A landscape with many valleys, sampled at points; each row gives a point and its height.
A ball rolls from a point to whichever of its 5 nearest points has the largest drop for the distance, and stops where none of them is lower. Distance is the straight distance between rows; heights are no part of it.
j_645 h=242: [120 151 136  88 147 158 124 118 110 136]
j_410 h=463: [176  96 163 120 114 110 110 107 161  88]
j_935 h=254: [ 96 141 133 151 115 208  64 120 155 149]
j_790 h=349: [138 126 109 109 128 106 164 163 112 128]
j_660 h=438: [161 137 112 103 125  89 153 154 105 104]
j_173 h=500: [136 139 120 166 112 133 181 180  71 171]
j_992 h=396: [116 123 103 198 120  83 191 169 148 157]
j_15 h=393: [148 138 127  86 154  99 133 121 127  99]
j_412 h=207: [112  99 109 113 113 156 178 154  98 164]
j_429 h=423: [161 130 121  98 137  94 135 136 137 108]
j_753 h=332: [137 137 145 125 174 107 101  87 159 100]
j_177 h=300: [149  83 164 117  99 124 121 103 181  95]
j_226 h=253: [135 131 119 110 101 131 176 164  81 143]
j_903 h=180: [ 69 154 125 137 156 113  84  72 137 118]
j_724 h=414: [106 149 143 163 122 196  49 109 115 132]
j_401 h=453: [107 125 113 150 118 109 188 167  95 167]
j_447 h=424: [166 125 137 101 151  97 120 109 160 102]
j_279 h=77: [100 111 106  91 127 163 145 124 115 147]
j_285 h=589: [139 161 114 165 121  73 166 179 117 131]
j_338 h=607: [203 103 156 127 101  95 123 134 131  84]
j_431 h=757: [137 112 151 193 100  78 165 176 163 137]
j_455 h=308: [150 153 143  92 161 138 115  94  94 120]
j_886 h=408: [163 109 125 115 108  91 143 133 160  93]
j_902 h=146: [106  84 104 127 112 185 177 146 105 167]
j_239 h=257: [119 100 138 119 131 112 120  94 190 107]
j_42 h=50: [168 116 134 136 112  81 132 146 148  95]
j_460 h=186: [144 133 138  86 120 169 139 139 101 143]
j_297 h=442: [ 97 120  99 187 130 123 203 145 120 187]
j_238 h=196: [ 89 139 120  89 149 135 126 102 142 127]
j_228 h=323: [118 112  94 136 118  85 171 162 131 124]
j_56 h=65: [143 149 151 171 126 181  44 103  97 128]
j_570 h=199: [114 110 104  96 125 112 169 140 127 139]
j_680 h=310: [167 156 139 141 121 192  57 130 146 136]
j_751 h=283: [129 103 117  99 129 105 126 122 185 103]
j_989 h=195: [113 140 147 116 128 187  98 113 124 148]
j_54 h=297: [ 47 149 131 119 140 152  83  83 123 132]
j_778 h=299: [122 159 147 104 140 180  72 104 103 138]
j_686 h=768: [143  58 170 160  65 117 151 144 151 113]
j_782 h=140: [ 89 104 100  84 139 123 149 125 149 139]
j_248 h=256: [144 142 148 116 120 205  87 130 126 139]
j_702 h=708: [182 110 169 159  74 104 126 150 122  98]
j_879 h=320: [138 100 123 107 123  92 146 131 153 101]
j_415 h=204: [ 98  92  94 118 126 108 187 147 153 137]
j_612 h=321: [135 127 126  86 141 108 119 106 164 101]
j_683 h=124: [ 88 141 118 152 166 100  63  68 154 110]
j_843 h=387: [151 118 116  99 121  86 150 135 133 112]
j_862 h=493: [159 152 114 145 115  80 163 162 110 108]
j_215 h=233: [ 88 146 150 129 127 192  79 112 111 151]
j_535 h=284: [161 116 136 107 107 203 120 153 123 141]
j_461 h=448: [108 164 130 164 182 125  80  57  72 120]
j_888 h=287: [ 91 100  92 155 124  94 190 164 119 145]
j_819 h=90: [ 93  90 123  96 120 191 148 128 126 170]
j_448 h=474: [167  95 140 134 108  95 135 124 171  87]
j_522 h=330: [129 164 144 117 157 162  91  83  79 131]
j_348 h=121: [115 118 131 104 123 186 136 135 113 154]
j_203 h=360: [126 155 131 101 173 126 102  81 122 111]
j_931 h=252: [172 124 134 101 107 194 115 158 104 137]
j_750 h=574: [113 147 113 193 127 107 194 155  90 191]
j_150 h=563: [196 118 145 122 129  97 122 116 150  90]
j_942 h=470: [166 134 143 104 178  96  98  88 145  87]
j_860 h=251: [151 146 108 130 108 118 167 171  73 143]
j_592 h=670: [150 119 134 171 101  73 140 173 145 116]
j_152 h=520: [117 142 107 168 114  92 190 171  98 153]
j_315 h=452: [115 164 144 157 159 159  62  83  74 126]
j_754 h=581: [169 134 139 176 108  68 144 178 136 112]
j_939 h=56: [153 134 122 109 101 142 168 174  72 153]
j_46 h=263: [ 83 155 133 128 156 132  87  66 103 130]
j_267 h=160: [105 128 119  81 141 134 132 107 133 129]
j_540 h=247: [105 154 119  85 155 129 106  97 130 121]
j_471 h=266: [145 131 111  89 120 137 140 130  93 120]
j_972 h=198: [ 79 122 136 131 116 205  90 121 157 152]
j_344 h=138: [ 85 122 134  99 129 188 107 112 128 158]
j_544 h=384: [118 112 104 161 115  81 176 169 139 141]
j_311 h=543: [159 166 143 128 197 102  77  84 145 100]
j_119 h=237: [ 69 138 121  96 153 143 109 101 150 138]
j_233 h=277: [110  89 111 160 113  81 179 158 169 130]
j_433 h=322: [122 112 114 118 104 163 165 170  86 165]
j_958 h=540: [166 139 128 144 109  69 154 162 123 109]
j_19 h=704: [148  90 144 177  92  84 148 170 162 109]
j_824 h=162: [ 92 152 132 153 170 105  82  71 135 107]
j_481 h=128: [105 167 135 133 164 134  79  75  99 124]
j_566 h=342: [101 117 102 168 123  94 196 156 121 153]
j_18 h=353: [137 146 131 162 119 184  49 128 165 132]
j_155 h=193: [ 97 133 134 121 156 115  80  77 191 104]
j_191 h=340: [148 152 147 143 121 203  55 120 141 132]

Where does a ball stop that starts at each point below?
j_238 => j_279
j_750 => j_279
j_790 => j_279
j_177 => j_683
j_311 => j_683
j_344 => j_279
j_751 => j_683
j_447 => j_683
